Each row is a point on a landscape with many valleys, with its height.
A ball rolls from a point to the lowest of its 6 nearest points, and stops where none of them is lower. Distance is the straight distance between rows; heights are no part of it.
K_440: [ 21  10  15  -3  20   0  29 -29 -13 -17   5 -22  16   0  -6 -19  -1  -5
   5  12 -12  -7  11   9 -15  -1  10  -3  15]  (h 593)
K_644: [-13  11 -11   1   4  -7 -17  16  -6  -1   6  24  10  20  -6   9  10   1
  -9  -1  13   8  -9  -9  20   4   1   7 -10]  (h 233)
K_525: [ 11  21  13  11  11   4  20 -19 -25 -23 -10 -26  21 -14 -15 -31  -6  -6
  10  20  -7 -15  12   1 -18 -11   0  -6  15]  (h 94)
K_966: [ -4 -19  15  -7 -17   4  11 -11  24   8  -8  -9 -15  -2   8   1 -10   0
   6 -21 -19   6   1  16  -6  13  -6   3   7]  (h 97)
K_421: [ -8  -9  18  10 -20  19  -8   1  20  10 -13   1 -14  -5   0 -11 -22 -13
  -1 -15 -16 -10  -3   3  -5   1  -9   1   8]  (h 119)
K_792: [  9   6 -22   0  17 -12 -14  27   1 -19   9  19  11 -17 -21   3  -1 -10
   1  11   7  10   1 -18  -1 -10   3  -8   1]  (h 343)
K_594: [  5   7  23  10  -5   3  21 -23  -4 -11  -3 -19  12  -4 -13 -38 -18 -15
   0   6 -12 -20  10   8 -20  -5   1   0   0]  (h 427)
K_727: [ 17   2 -14  -4   8 -13 -13  18   8  -5   9  16  -1  -5  -7   6   2  -3
   5   6   7  14  -9  -9  13  -4   3  -4  -9]  (h 253)
K_633: [ 20  -8 -17  -5  -3 -20 -23  22   7  14   9   7  -6   1   7   2   2   2
   2  -5   8  23  -4  -7  16  -2   6  -4  -9]  (h 211)
K_103: [ -4   7  -9  10  14  11   6  11   0 -10  -7   4   1 -21 -17   9  -1  11
   7  21   1  -2   3  -3 -13   2 -10  -5  11]  (h 336)
K_835: [ 15  -8 -11 -10  -6 -12 -15  22  15  -2   7   3  -3  -7 -13 -11  -6 -10
   5 -10  -1  18  -2  -8   5  -4   4  -5  -9]  (h 218)
K_199: [  7 -11 -16  -5  13 -10  13  -2   2  -7   8  -3 -15  -4  14  20  14  10
  11  13   9   2  -6   6 -13  -5   9  -8  -4]  (h 118)
K_827: [  3   8  -8   0   9  -2 -17  27   1 -13  12  22   7  -6 -18   4   3 -10
   0   9   3  15  -2  -7  14  -8   0   1  -1]  (h 309)
K_382: [-16  -5  22  12 -29  19  12 -13  14  17 -18   0 -19  -3   9  -8 -21   3
  -5  -2 -17 -22  -6  17  -2  -4 -13   4   3]  (h 107)
K_99: [ -4   2 -23   9  20  -9   1   6 -14 -13   2   0  -3 -27 -15  22   8   4
  10  18   9   0   3 -12 -11 -15  -3 -19  20]  (h 329)
K_123: [-12   0  -7   3  14  11  23 -19 -18  -2  -5 -21  -2 -20  -3  14   2  24
  21  19  -2  -5   5  10 -36  -6  -5 -16  28]  (h 370)
K_429: [ 22  -2 -11 -13   7 -20   3  -4   7  -6  13 -13   8  -2   0  -9   7   1
  16   6   0   0   1  -5 -16   4  13  -7  -4]  (h 271)
K_813: [-13 -11  23  -4 -30  17  33 -15  11   9  -9   0 -21   3  25  15 -10  17
 -10 -12 -18  -5  -7  33  -1   4 -12  14  15]  (h 89)
K_630: [ 10  -9  -2  -9  -3  -5  -6  12  17   4   6   1 -14   9  19   6   0   8
   9  -8   1  13  -3   3  13   3   1  -3  -5]  (h 158)
K_550: [-19   8  -5  -4   5   8   4  -1  -7  -7   4  21   3  21   0  26  16  15
  -6   0   9   3  -8  -1  16   6  -4  11  -5]  (h 155)
K_557: [ 22 -11 -21   0  13 -17 -10   8   2  20  16   6  -9   5  18   8   1   6
  -7   7  11   0  -4  -1  14  -5  11  -8 -16]  (h 124)
K_14: [ 16  -1 -28  -3  20 -19  -7   8  -4 -11   9  -1   5 -22  -5   9  10  -6
  11  20  11   1  -1  -7 -15  -7   5 -17   3]  (h 249)
K_423: [ -3 -10 -18  -2  16  -4  -1  -8  -8   2  13   9 -14   7  26  20  19  15
   4  15  17  -3  -8   5  10  -2  11  -4  -2]  (h 139)
K_858: [  8 -20   2  -8 -12 -11 -12   6  20  11   1 -21 -14   8  20   2  -4   1
   6 -15   1  18   6   6   3  12   0  -4  -7]  (h 184)
K_489: [-11  -1  17   1 -16  23  23 -10   7   3  -7  14  -8  10  11  12  -4  12
  -7  -6 -15   0  -4  16  12   5 -10  14  10]  (h 87)
K_311: [ 18   7  27  14   0   1  17 -23 -12 -17  -8 -21  12  -4  -7 -41 -15 -20
  -3  10 -15 -18  12   5  -4 -17   5 -11   5]  (h 564)
K_707: [  2 -10  24   2  -9   2 -13  -7  24  11 -12 -25  -6  -1  -9 -17 -11 -30
  -3 -32 -14   2   9   2  -7  17  -1   0   8]  (h 169)
K_952: [  5 -11  11  -6  -1  -2  21 -16  14  -3   5 -16   2  -3  -5 -12 -11  -5
  13  -6 -12   4   7   7 -18  16   6   2   2]  (h 167)
K_931: [-11   3  12  11 -13  19  29  -9   6   0  -9   0 -10 -13   0  -1 -14  11
  -4  15 -13 -11  -5  16  -9  -3 -14  10   7]  (h 102)
K_877: [ 27  -4 -10  -5   9  -7 -38  14  -2  45  16  -4  -4  14  19   0  -2   8
 -19  -3  18  13   4  -9  26  -3   6  -8 -10]  (h 315)
K_855: [-18   3   2 -17 -17   1 -15   7  -7  27  -6   9   9  31  29  16  17  13
 -10 -28  14   3  -3  -9  19  13   9  14 -18]  (h 194)
K_737: [  9 -13  12  -7 -13  -3 -24  11  21   4  -8 -11 -10   1  17   6  -4  -5
  -3 -26  -1  19  -2  -4  17   9  -5  -3  -3]  (h 138)
K_718: [ -2   6   6  11   0  18 -14  20  10  -4  -2  25   3 -10 -20  -9 -14 -18
  -4  -2  -5  14  -6  -8  19  -6 -10   3   3]  (h 230)
K_650: [ -3   1  -4   2   7  10  19  -2   2  -5  -4  -3  -1 -19 -13   4  -7  10
  11  16  -4  -5   0   3 -13   2 -11  -6   9]  (h 252)
K_690: [ -8   6  20   6  -8  10  28 -20   6   2  -8 -16  -3 -11  -1 -23 -17   0
   3   3 -15 -16  -1  12 -22  -2  -3   4   1]  (h 192)
K_381: [ 20 -12 -13  -9  -5 -17 -10   8  14   5   6 -11  -4   1   3  -5  -4  -5
  11 -10   0  12  -1  -3  -4   5   1  -4  -8]  (h 156)
K_98: [-16   6  -7   0  14   3  -2   1  -9 -15   4  18   2  10  -5  20   8  11
   0  12  12   5   0   3  13  -1  -8   1   2]  (h 209)
K_531: [ 13  -5  10  -8 -17  -8 -45  22  11  17 -18 -17  -3 -11  19   7   3  -6
 -20 -27   2  17   1  -2  33   7  -2   2  -5]  (h 259)
K_65: [-30  17   8   5  -4  27   7   1  -2  -4  -9  29  11  12 -15   6   1   4
  -8  -2   3 -11  -6  -1  22   1  -7  25   0]  (h 294)
K_809: [-20  -4 -19  -2  10   1 -10 -11 -12  18  21  14  -3  23  22  15  24  13
 -18   7  23 -18  -8  -2   1   6  11   4 -21]  (h 163)
K_114: [ -3  -1 -14  -1  12  -3   4   3   1 -15   4  11  -9   6   5  25  12   9
   6  10   9   7  -4   2  12   5  -2  -2  -3]  (h 164)
K_318: [-10   6 -16   4  19  -8  -4  11  -9 -14   7  20  -2  -1  -7  20  15   2
  -4  19  15   5   0  -6  13  -3  -2  -3   6]  (h 234)
K_911: [-30  11   9  -7 -11  18   2   3  -2  -3   0  28   8  25  -4  14   8   6
  -4 -14   4  -1  -5  -1  20   9  -2  22   0]  (h 171)
K_505: [ -1 -12   0  -8  -2  -1  12  -6   5  -5   6   4 -23  14  27  26  14  25
   3   5   2  10  -6  12   7  10   0   3  -8]  (h 157)
K_139: [ 25  -9 -25 -18   9 -24  -4   4   4   2  12 -11   5   3   0  -7   0   0
  15   6   3   3   0  -8 -17   5  11  -8 -11]  (h 223)
K_715: [  1 -18  16 -11 -20   4  28 -11  20   4  -4 -11 -19   4  22   8  -7  14
   3 -16 -20   5  -3  24 -11   9  -6   8   2]  (h 99)
K_153: [ 22  17   6   5  19  -4  17 -14 -20 -27  -2 -23  29  -7 -16 -21   4  -5
   8  13  -6  -8  11  -6 -22  -5   3 -13  24]  (h 69)
K_328: [ -5  -7  26  14 -24   7   9 -16  13  16 -16 -16 -10   1  -1 -14 -24 -15
  -2 -17 -21 -19   5  11 -14   5  -7  -1   2]  (h 130)
K_703: [ 27   2 -25   1   6 -25 -30  28  -2   9  16  10   5  -1  -2  -2  -2 -10
  -6  11   9  13  -3 -13   9 -11   6 -10 -17]  (h 235)
K_789: [-10  -4  14   0 -12  23  33 -19   6   0  -3   2 -19   1  20  17  -7  23
  -2   4 -12  -3  -6  20   5   7 -15  14  11]  (h 77)
K_769: [  6  -2   0   4   6   6  17  -6   4  -9   3  -9   3 -15 -11  -9  -9  -4
  12   5  -6   3   1   6 -21   0  -1   1   6]  (h 247)
K_497: [  5  17   3   5  13   5  23 -17 -23  -8  -7 -34  18 -13 -14  -6   3  13
  17  16  -3 -11  10   5 -31  -6   0 -15  26]  (h 576)
K_71: [ 15 -17   8 -16 -14 -10 -22  -2  20  12 -11 -32 -10  -6   4 -12   0 -20
  -2 -29  -4  12  10   0  -3  17  -3   2   0]  (h 215)
K_414: [-15   5  13  16 -17  22  12   2   3  -3 -20   4 -12 -17  -7 -15 -17   0
  -3   9  -7 -14 -10  10  -7  -7 -11   4  -2]  (h 170)
K_453: [  2  -7  14  -3 -14   9 -22  27  15   8  -9  11  -1  -4  -6  -4 -10 -18
  -3 -19 -11  19  -1  -8  19   3  -5  -2   5]  (h 185)
K_409: [  6  -4   7  -8  -7  -5 -36  14  -4  24 -12  -7   6  23  19   6   6   5
 -19 -27  16  13   2  -8  34   6   3   2 -15]  (h 195)
K_787: [  3 -16  16 -15  -3  -7  35 -29   9   3   4 -26 -14   2  19   1  -1  14
  13  -8  -8   6   0  25 -23  13   6   5   1]  (h 137)
K_558: [-36  12 -20   0   9  -7 -14   4 -13   6  12  24   9  15  -3  24  22   6
  -9   2  22  -8  -8 -10   4   4   6   9 -15]  (h 350)
K_803: [ -8  -8  12  -8 -24  11  -9   2  12   5 -15  -1  -7  18  25  22   5   6
  -9 -28  -4  15  -1   7  28   8  -4  13   5]  (h 103)
K_929: [ -9   3 -15   3  17   6   3   1  -7 -13   1   5  -2 -12  -5  23   7  13
   8  21   4   3   6   3  -5  -5  -8  -5  11]  (h 188)
K_108: [  8  -6  -2  -6  -8  -7 -24  12   5  12  -3   1  -4  13  24   3   5   9
  -4 -16   3  19   0   0  32   6  -3   3  -8]  (h 131)
K_997: [ 18   6  18  11   0   8  11 -14   1  -8  -6 -12  11   1 -22 -45 -15 -34
  -1   3 -10 -15  10  -6 -13 -12  -5   1  -2]  (h 511)
K_926: [  4   5 -21   4  17  -1  -6  19   4 -12   5  10   3 -18 -16   8   0  -2
   6  18   3   8   1  -7  -6  -6   0  -4   2]  (h 349)
K_869: [ 7 -9 -3 -7 -3  3  9  2 15 -2  7 -4 -4 -2 -3  0 -6  3 13  0 -9 12 -2  7
 -6  6 -1 -1  3]  (h 93)
K_56: [ 12  -6 -25 -10  20 -13   3   7  -4  -5  10  -7  -5 -17   2   8  14   4
  14  10   7   2  -2  -6 -18   1  10 -12  -3]  (h 172)
K_251: [-25   4 -31   8  20 -16 -17  -9 -25  13  16  14   6   8   7  19  26   1
 -25  13  30 -14  -5  -8   6  -7  10  -3 -11]  (h 287)
K_491: [ 18   9  12  -2   8   5  23 -19 -10 -20  -1 -18  20  -3 -19 -29  -9  -9
   8  10 -11  -6   9  -1 -18   3   1  -1   6]  (h 613)
K_524: [ -1 -12  25   0 -20   9 -19   0  27  16 -24 -25 -15  -2   8   1  -5 -21
 -11 -40 -20  -1   7   4  -4  23  -5  -3  11]  (h 109)
K_308: [-36  17 -17  -2   8   3 -13   7 -15  -9   5  32  14  12 -20  22  16   5
  -9   2  21  -1  -8  -7   8  10  -3  19   2]  (h 454)
K_874: [-30   3  14 -13 -23  14  -9  -1   3  15 -22  16  12  27  18  19  21  12
  -9 -43   4   7   0  -5  23  14   0  21  -4]  (h 154)
K_492: [ -4  -6  15  -4 -17   6 -14   7  13   4 -11   7 -11  13  15   9  -2  10
  -1 -22  -5  12  -4   2  22   7  -6   7   0]  (h 101)
K_901: [  4  10 -30   6  16 -19 -23  18  -9 -10  12  22   9  -2   0  19  13   0
 -11  15  16   3  -5  -5  14  -7   4  -6  -9]  (h 255)
K_348: [ 19  -3  14  -6  -2 -12  14 -16  11  -6   7 -25  16   6 -10 -29 -15 -21
   8 -14 -14   4  16  -1 -10   7   7  -3   6]  (h 420)
K_747: [ 29   2 -27 -15  21 -28   2   1 -10 -13  16 -11  19 -10 -12  -8  12 -11
  21   9   4  -3   2 -15 -22   1  17  -9   0]  (h 424)
K_730: [-38  18   1  -7 -12  15  -5  15 -10   2  -1  33  20  13 -17  14  11   6
  -1  -9  11  -3  -9 -10  11   9   2  23  -8]  (h 313)
K_870: [ -5  -3  20  -2 -10  10  33 -19   6  10  -9 -18  -6  -4   5 -14 -15   4
   2  -4 -22 -11  -1  16 -23   4  -2   5   1]  (h 135)
K_653: [-21   0  15 -15 -22   8 -25   8  -1  13 -25   1  13  19  21  17  22   0
 -16 -40   4  11   3 -10  32  12   3  19  -7]  (h 159)
K_57: [-38   8 -21  15  18 -17 -18 -11 -25 -11  10   9   5   0 -11  34  23   3
  -1  14  23  -4   2 -10   6  -8  -2  -7  15]  (h 80)
K_573: [ 15   1  -8   1  -1  -4 -30  34  10  -6   7  26   2 -13 -28 -10  -8 -16
  -5  -4   0  24  -1 -11  12  -9   3  -1  -7]  (h 314)
K_466: [-23  13  19  11 -17  27   5  -2   2   1 -11  27  -3   5  -4  -1 -11   5
 -10   2  -6 -11  -9   7  19  -1 -12  15   3]  (h 147)
K_42: [ 11  -2   0   1   1   5 -12  21  14  -7   3  11   4 -12 -26 -20 -13 -18
   5  -8  -7  11  -5 -10  -9  -2  -2   1   0]  (h 339)
K_246: [-32   9  15  -8 -19  16 -11  10   0   9 -11  28  20  24  -5  12   7   3
  -7 -26   0  10  -7  -8  27   4  -2  20  -2]  (h 168)
K_921: [  5  -6   3 -12   7   5  29 -14  -2  -7  -2 -14  -8 -11   5  11   2  15
  17  10  -4   0  -3  10 -30   6   0  -5  10]  (h 229)
K_990: [-27  14   9  21 -23  20  22  -4 -12  -8 -23  -7 -20 -20   1  -5 -15  10
  -1  21  -8 -30  -8  17  -8 -12 -19  10  -6]  (h 181)
K_47: [ -9 -13  14  -6  -7  13  44 -17   1  -1  -1 -11 -21  -6  22  14  -3  30
   5   3 -13  -5  -7  30 -16   3  -7   9   9]  (h 108)
K_840: [-23   1 -10 -15  -7   4 -11  -3 -13  20   3  13   2  38  28  20  20  19
  -4 -20  23  -3  -7  -3  14  13   4  15 -18]  (h 162)
K_60: [  8  -6 -15   4  13  -5 -19  -2 -11  39  22  10   0  28  27  14   8  10
 -26   2  19  -6   2  -3  21   2  10  -6 -13]  (h 202)
K_892: [ -8   3   1  18 -11  22   6   9   9  -2 -10  12  -6 -11 -17 -18 -15 -10
   1  12  -5 -11  -6   2  -4 -12  -8   5  -1]  (h 265)
K_933: [-10   3 -30  14  25 -29 -24  -1 -24  -4  11  11   2 -16   2  24  22  -2
 -14  22  18  -2  -2 -12   7 -17   4 -17   1]  (h 293)
K_777: [-10   5 -22   0  20 -16 -17   0 -14  17  18  18   8  22  11  11  17   5
 -25   6  28 -10  -6 -10  17  -2  12   2 -16]  (h 201)
K_684: [ 39 -13 -23  -6  16 -20 -25  12  -3  46  29   6   1   0   9  -2  -6   0
 -26   8  11   5   8 -12  10  -3  15 -18  -4]  (h 48)
K_467: [ 36   5   5 -10  15 -17  21 -19 -13 -27  13 -23  19  -1  -3 -17   5 -10
  17   2  -8   0   9   2 -15   3  16 -13  16]  (h 470)
K_968: [  2   1 -23   8  22 -12 -10   8  -9 -10  11   9  -8 -10   7  19  16   7
  -1  19  15   4  -8  -6   4  -8   6 -12  -2]  (h 187)
K_655: [ -9  -5  -9  -1  14   6  21  -8  -4 -12   1   1 -18  -3   5  27   9  27
   4  15   3  -1  -1   8  -2   1  -6  -3  15]  (h 65)
K_152: [-19   3  23   3 -18  22  -3   5   7   4  -6  22   4   6   1   6  -7  -4
 -12 -15  -8   8  -2   0  24   3  -6  11   8]  (h 121)
K_255: [-13  18  17  18 -18   8  19 -16 -17 -15 -28 -21  -8 -14  -9 -39 -13 -12
   0  13  -8 -30   0   9 -22 -12  -6   1 -14]  (h 331)
K_549: [ -2   5  -7  -6   1 -12 -24  11  -5  13   8  19   4  24  15  10   8   8
  -9  -8  11  12  -1  -8  27   3   5   3 -21]  (h 175)
K_660: [-22  10 -11  -7  -7  -3 -16   7  -6  14   2  23  11  33  10  15  20  14
  -4 -17  20   3  -9  -8  15  10   3  16 -21]  (h 204)
K_845: [-20  -4 -13   2  19  -1   8 -13 -17 -16   5   2 -15  -4   4  37  17  19
   5  17  17  -3  -2   4   2  -8  -4 -13  17]  (h 173)
K_80: [-10   9   7  10  -3  17  23  -6  -9  -7 -17 -12  -1 -19  -7 -13 -14   4
   0  20   2 -18  -1  11 -22 -10 -10   4   4]  (h 240)
K_89: [-21   0  -7   0   8  -4   1  -8  -9  -2  10  21  -6  29  18  31  25  18
  -6   2  24 -10  -8   0  10   2   5   8  -7]  (h 90)
K_817: [ 24   3  36   9   3  -6  15 -29   2  -8   1 -26   5   9  -1 -31 -15 -20
  -6  -7 -22  -6  17   7   2   3   7 -12  10]  (h 561)
K_331: [-17  11   2  13   7  16  19 -11 -23  -2 -14 -25   4 -25 -16  -2 -11  20
  17  21  -3 -16   7  10 -31 -12 -11 -10  18]  (h 430)
K_493: [  0   3   8  -4 -10  -4 -32  27   0   2  -4  16   9   8  -6  -3  -3 -12
  -9 -19  -1  25  -2 -13  29  -1   0   4  -5]  (h 213)
K_910: [-14   9   2  14   4  20  12   4  -9 -11  -8   8  -3 -17 -14  10  -2  16
   2  25   4  -8   1   9   4  -8 -14   3  15]  (h 312)
K_420: [ -7   9   5  20  -1  21  10   1  -6 -10 -14  -7   2 -23 -21 -15 -13   1
  10  22  -4 -13   1   4 -23  -8 -10  -1   2]  (h 374)
K_324: [ -3  -3  -1   3  -3  13   1  10  12  -4  -3   8   5 -16 -19 -13 -14 -12
   0   6  -8   1   0  -2  -4  -4  -5   2   4]  (h 257)
K_720: [  9   7  -8  -6  17  -2  19 -11 -10 -20   6 -17  17 -11 -18 -10   6  -2
  19   9  -1  -2   7  -2 -28   2   4  -9  12]  (h 507)
K_117: [ 15   7  32  23 -16  -6  10 -23  -9 -15 -14 -21 -10  13  -6 -41 -20 -35
  -4  -3 -18 -26  10   4  -1 -18  13 -10  -8]  (h 435)
K_219: [ -7  -7  -5  -5  13   8  25 -15  -9 -12   2  -6 -26  -5  23  37  14  27
   8  15   4  -2  -4  18 -14   0   1  -5   9]  (h 60)
K_180: [ 12 -13  20 -14  -8 -17   6 -17  19   1   0 -33  -4   5  -1 -21  -6 -16
  -1 -30 -15   7  13   8  -3  16   5   3   8]  (h 261)
K_843: [ 10 -14   0 -16  -2 -11  16  -8  11   0   5 -10 -15   1  17   4   4  11
  19  -4   1  10  -1   6 -11   9   7  -1  -6]  (h 129)
K_95: [-27  17  13  23 -17  28   6   1 -11 -14 -27  16 -10  -9  -8  -5 -13  10
  -7  23  -6 -27  -7   6  10 -17 -18  15  -2]  (h 264)
K_165: [ -1  -2  28  18 -14   4   5 -18   7   4 -12 -16  -2   1 -14 -39 -24 -28
  -2 -10 -15 -20  10   2 -15  -7   2  -6  -4]  (h 260)
K_960: [ 21  11   5   2  15  -1  11  -5 -12 -21   3 -13  31  -7 -24 -29  -2 -23
   8   8  -3  -5  18 -11 -25  -8   8  -7   8]  (h 749)
K_651: [-21   1  15  -9 -18   9  -6  -2   4  -1  -5  16   9  26  11  16   8   8
  -8 -24   2  10  -2  -4  26   4  -3  15   0]  (h 122)
K_734: [  2   4  22  18 -11   5   5 -11   1  -2 -11 -13  -3   3 -15 -45 -19 -34
  -7  -2 -10 -19   8  -5 -17 -12   3   0  -9]  (h 361)
K_523: [ 14   2 -32   2  21 -26 -19  12  -8  -5   9   7   8 -29 -11  12   9 -10
   6  18   8  -4   0 -15 -12 -10   6 -17  -2]  (h 324)
K_943: [ 24   1 -35  -4  18 -34 -21  16 -10   9  15   2   8 -25  -1   3  10 -11
   1  19  12  -2  -4 -17 -10  -9  10 -20  -7]  (h 345)
K_142: [-12   0 -15   1  13  -7 -12  -3 -14  24  22  18   1  29  22  16  15  13
 -14  -2  22  -5  -6  -4  16   5   9   5 -18]  (h 153)
K_533: [-1  1  5  5 -4  9 -5 14 12 -2 -1 20  2 -1 -6  3 -6 -3 -1 -2 -3 13 -8 -3
 17 -1 -8  8  2]  (h 133)
K_695: [  9   1   7  11  -3  15  -5  10  11  -1  -9   8   3  -9 -29 -37 -16 -35
  -2   0  -3  -8  -1 -12 -17 -11  -1   1  -2]  (h 359)
K_765: [ -7   1   7   3  -8  19   8   1   9  -5  -3  15  -5   6   5  12  -4  11
  -1   1  -5   9  -6   3  15  -1 -11   9   6]  (h 100)
K_944: [ 18   6 -28  -5  21 -20 -11  10 -16 -14  10  -5  19 -24 -19  -2  13 -13
  12  12   4  -2   2 -17 -23  -5  10 -13   8]  (h 455)
K_134: [-30  17   1   2   6  13   2   1 -12 -11  -3  23  11  10 -17  23   9   6
  -7   7  10  -4   1  -3  16   0 -10  15   5]  (h 296)
K_84: [ 15   8  -8   1  24  -8   9 -14 -24 -24   3 -26  30 -13 -17 -10   5  -2
  17  11  -4  -7  10 -11 -30 -10   5 -14  29]  (h 684)
K_485: [ 25 -10  -9  -9  -9 -17 -34  23  14  24   2 -14  -9   2  12  -9  -1   0
  -4 -15   5  16   4  -7  12   8   3  -5 -13]  (h 256)
K_563: [  6 -15  27 -11  -9  -6  21 -26  14   8  -4 -29  -1   8  10  -9  -5  -2
   3 -26 -18   5   9  14 -16  12  -2   0   4]  (h 161)
K_141: [-24 -11 -16  -4   8   6 -11 -14 -15  37  24  18  -1  29  30  10  24  18
 -28  -5  31 -16  -7  -5  -1   8  14   4 -18]  (h 203)
K_903: [-12 -15  24   2 -26  19   5  -4  12   9 -15  10  -8   8  24  12  -4   4
 -11 -24 -15   5  -7  12  21   7 -11   9  16]  (h 88)
K_67: [-21  10  -1   7  15  15  12  -4 -12 -15   1  15  -2   0  -7  27   8  21
  -5  19   7  -2   0   4   9  -8 -11   4  10]  (h 193)
K_322: [-24  13   2   1  -3  13 -13  16  -3  -9   0  31  16  15 -16   5   5  -4
  -5  -5   1   9  -5 -12  22   0  -4  16  -1]  (h 288)
K_484: [ -3   2  -1   0   6  18  28  -9   1  -6  -6 -10  -7 -20  -1  11  -3  22
  11  14  -5  -6   1  17 -17  -1 -11   2  13]  (h 174)
K_696: [ -5 -16  26   1 -29  14  -4   0  25  12 -26 -11 -17  -3  16  12  -4  -7
 -11 -39 -22   2  -2  13  14   9  -7   6  17]  (h 79)
K_686: [ 13  -7   6  -8 -19  -6 -42  26  13  12 -10  -9  -7  -5  -6 -11  -4 -20
  -5 -27   0  26   4 -14  16   5   3  -5  -4]  (h 208)
K_942: [ 26 -11 -24  -8   5 -24 -14  16  -2  25  19  -3  -6  -2   9  -1  -4   0
   1   7   7   5  -1 -11   1  -5  10 -11 -17]  (h 149)
K_388: [  2  -4  14   7 -13  18  -7   9  20   7  -4   1  -5  -8 -15 -30 -19 -25
  -2 -13 -15   1  -2  -5  -4  -1  -9   1   3]  (h 182)
K_924: [-15   2  16  -6 -16   8 -21  11   3   2 -11  14  10  16  -2   9   4  -4
 -12 -24  -1  17  -5 -12  34  10  -3  14  -4]  (h 152)
K_81: [ 17 -18 -20 -11   8 -13  -4   0   5  15  18  -9 -11   7  22   3   6  12
  12  11   7   1  -3  -2  -1   0  11 -13 -17]  (h 74)
K_641: [-22  10  20  20 -27  29  20  -4  -2   0 -23  13 -14  -7  13   0 -17  10
  -8   8 -15 -28 -10  16  13  -7 -11  10  -2]  (h 98)
K_553: [ 14   4  -8  -1  14   3  -1  13   4 -17   5   3  15 -18 -27 -10  -3 -10
  10  11   0   1   6  -9 -24  -8  -2  -5   7]  (h 492)
K_685: [ 16 -11  18  -7  -3 -16  16 -25  11  -8   7 -25   3   7  -1 -19  -2  -9
   5 -16 -16   9  12   4 -11  11   5  -2   4]  (h 297)
K_334: [-16  -4  20   8 -28  13  31 -14   7  13 -20 -10 -21  -6  13  -9 -20   3
  -4  -7 -25 -29  -8  20 -15  -4  -9   9   4]  (h 95)
K_102: [-19   7 -10  10  17  13  12  -7 -17  -9  -5  -5  -4 -15  -9  26   2  20
  12  28   3  -4   2   2 -14 -11 -10 -14  24]  (h 358)
K_148: [  5   3 -16  -4   2 -16 -24  28   3  -2   6  20   1   2  -6   3   0 -11
  -5   1   3  21  -7 -14  21  -3   3   0 -11]  (h 262)
K_367: [ -5  12   1   2   2   9 -10  27  -1 -12   4  30   8  -3 -22   3  -2  -3
  -8   5   1   7  -5  -8  20  -4  -3   8   2]  (h 245)
K_930: [ 15   0  -6  -4  10  -2   7   7   8  -7  10  -3   9  -8 -18 -11  -2 -11
  13   5  -1  12   5  -7 -17   1   3  -1   2]  (h 319)
K_304: [-10   6  22  20 -22   6   6 -11   7   7 -19 -12 -12   2  -9 -34 -24 -17
  -5  -2 -17 -27   0   4 -20  -7  -5  -2 -12]  (h 199)
K_474: [ 22  -6   1 -18   7 -19  22 -21  -1 -10  12 -23   4   9   7  -9   7   0
  24  -5  -5   0   7   2 -21   9  13  -9   4]  (h 258)
K_741: [ -2  18  15  12  -2   3  28 -26 -14 -12 -10 -26   3 -14  -8 -29 -11  -5
   0  12 -13 -23   7   8 -21  -6  -5   3  -3]  (h 365)
K_862: [ 32 -13   4 -16   2 -31  12 -27   2   2  12 -37   6  15  12 -16   5  -8
  16 -11  -4   7  16   9  -5   9  16  -9  -8]  (h 68)
K_372: [  0  -6   5   5  -7  15  16   4  11  -6  -2   5  -3 -14  -9 -11 -19  -8
  -1   2 -12  -3  -2   6  -8   6  -9   7   0]  (h 165)
K_44: [ 34 -16  -9 -17   0 -31  -4 -12  10  12  11 -40   2  12  12 -18   1  -1
  13 -13   4   9  11   2  -5   7   8  -8 -10]  (h 254)
K_399: [ 23 -20 -10 -17   7 -24   5  -8   3   8  14 -18  -9   5  20  -8   9  11
  18   0   2   6   2   3 -14  11   8  -8  -9]  (h 136)
K_613: [-25  17 -18   5  19 -10 -16  11 -17 -11   5  30  13  10 -18  23  17   1
  -6   3  19   0  -3  -7  12  -3   3   4  -1]  (h 363)
K_728: [ 24   4 -33   1   9 -29 -31  35  -2  -6  17  20   9 -21 -20  -6   2 -15
  -4  17   8  15  -1 -23  -3 -13  11  -9 -16]  (h 351)
K_167: [  4   8   8  11   0   9   8   0  -4 -10 -12  -9  10 -16 -26 -36 -13 -14
   4  16  -4 -17   5  -7 -24 -13  -3   2   0]  (h 531)
K_889: [ 22  -1 -19 -11  10 -19 -12  18   6  -2  13   0   4 -10  -2  -9   2 -10
  11   2   2  11   2 -13  -9  -1   6  -9  -8]  (h 246)
K_287: [ 18 -16  -9  -5   4  -8 -12   2   3  20  13  -1 -13  18  36   8   4  19
  -6   5  10   4  -1   5  17   0   3  -4 -12]  (h 132)
K_772: [ 22   1 -27   3  16 -26 -25  10  -7  17  20  17   0   0  12   5   9   1
  -9  17  11   5  -5 -11  19  -8  13 -13 -12]  (h 186)

Where does a ball stop that starts at each point below?
K_367 -> K_789
K_718 -> K_789
K_531 -> K_696

Call two points neighbours if one is among the 6 nearest of the other. Go from one point of each pair to the other, from neighbour to neighbour, staying as low as possible. Name the highest point that can't be avoided.
K_641 and K_862 -> K_399
K_862 and K_57 -> K_845
K_696 and K_789 -> K_903
K_869 and K_696 -> K_966
K_219 and K_153 -> K_741
K_81 and K_89 -> K_423
K_219 and K_81 -> K_199
K_219 and K_684 -> K_557
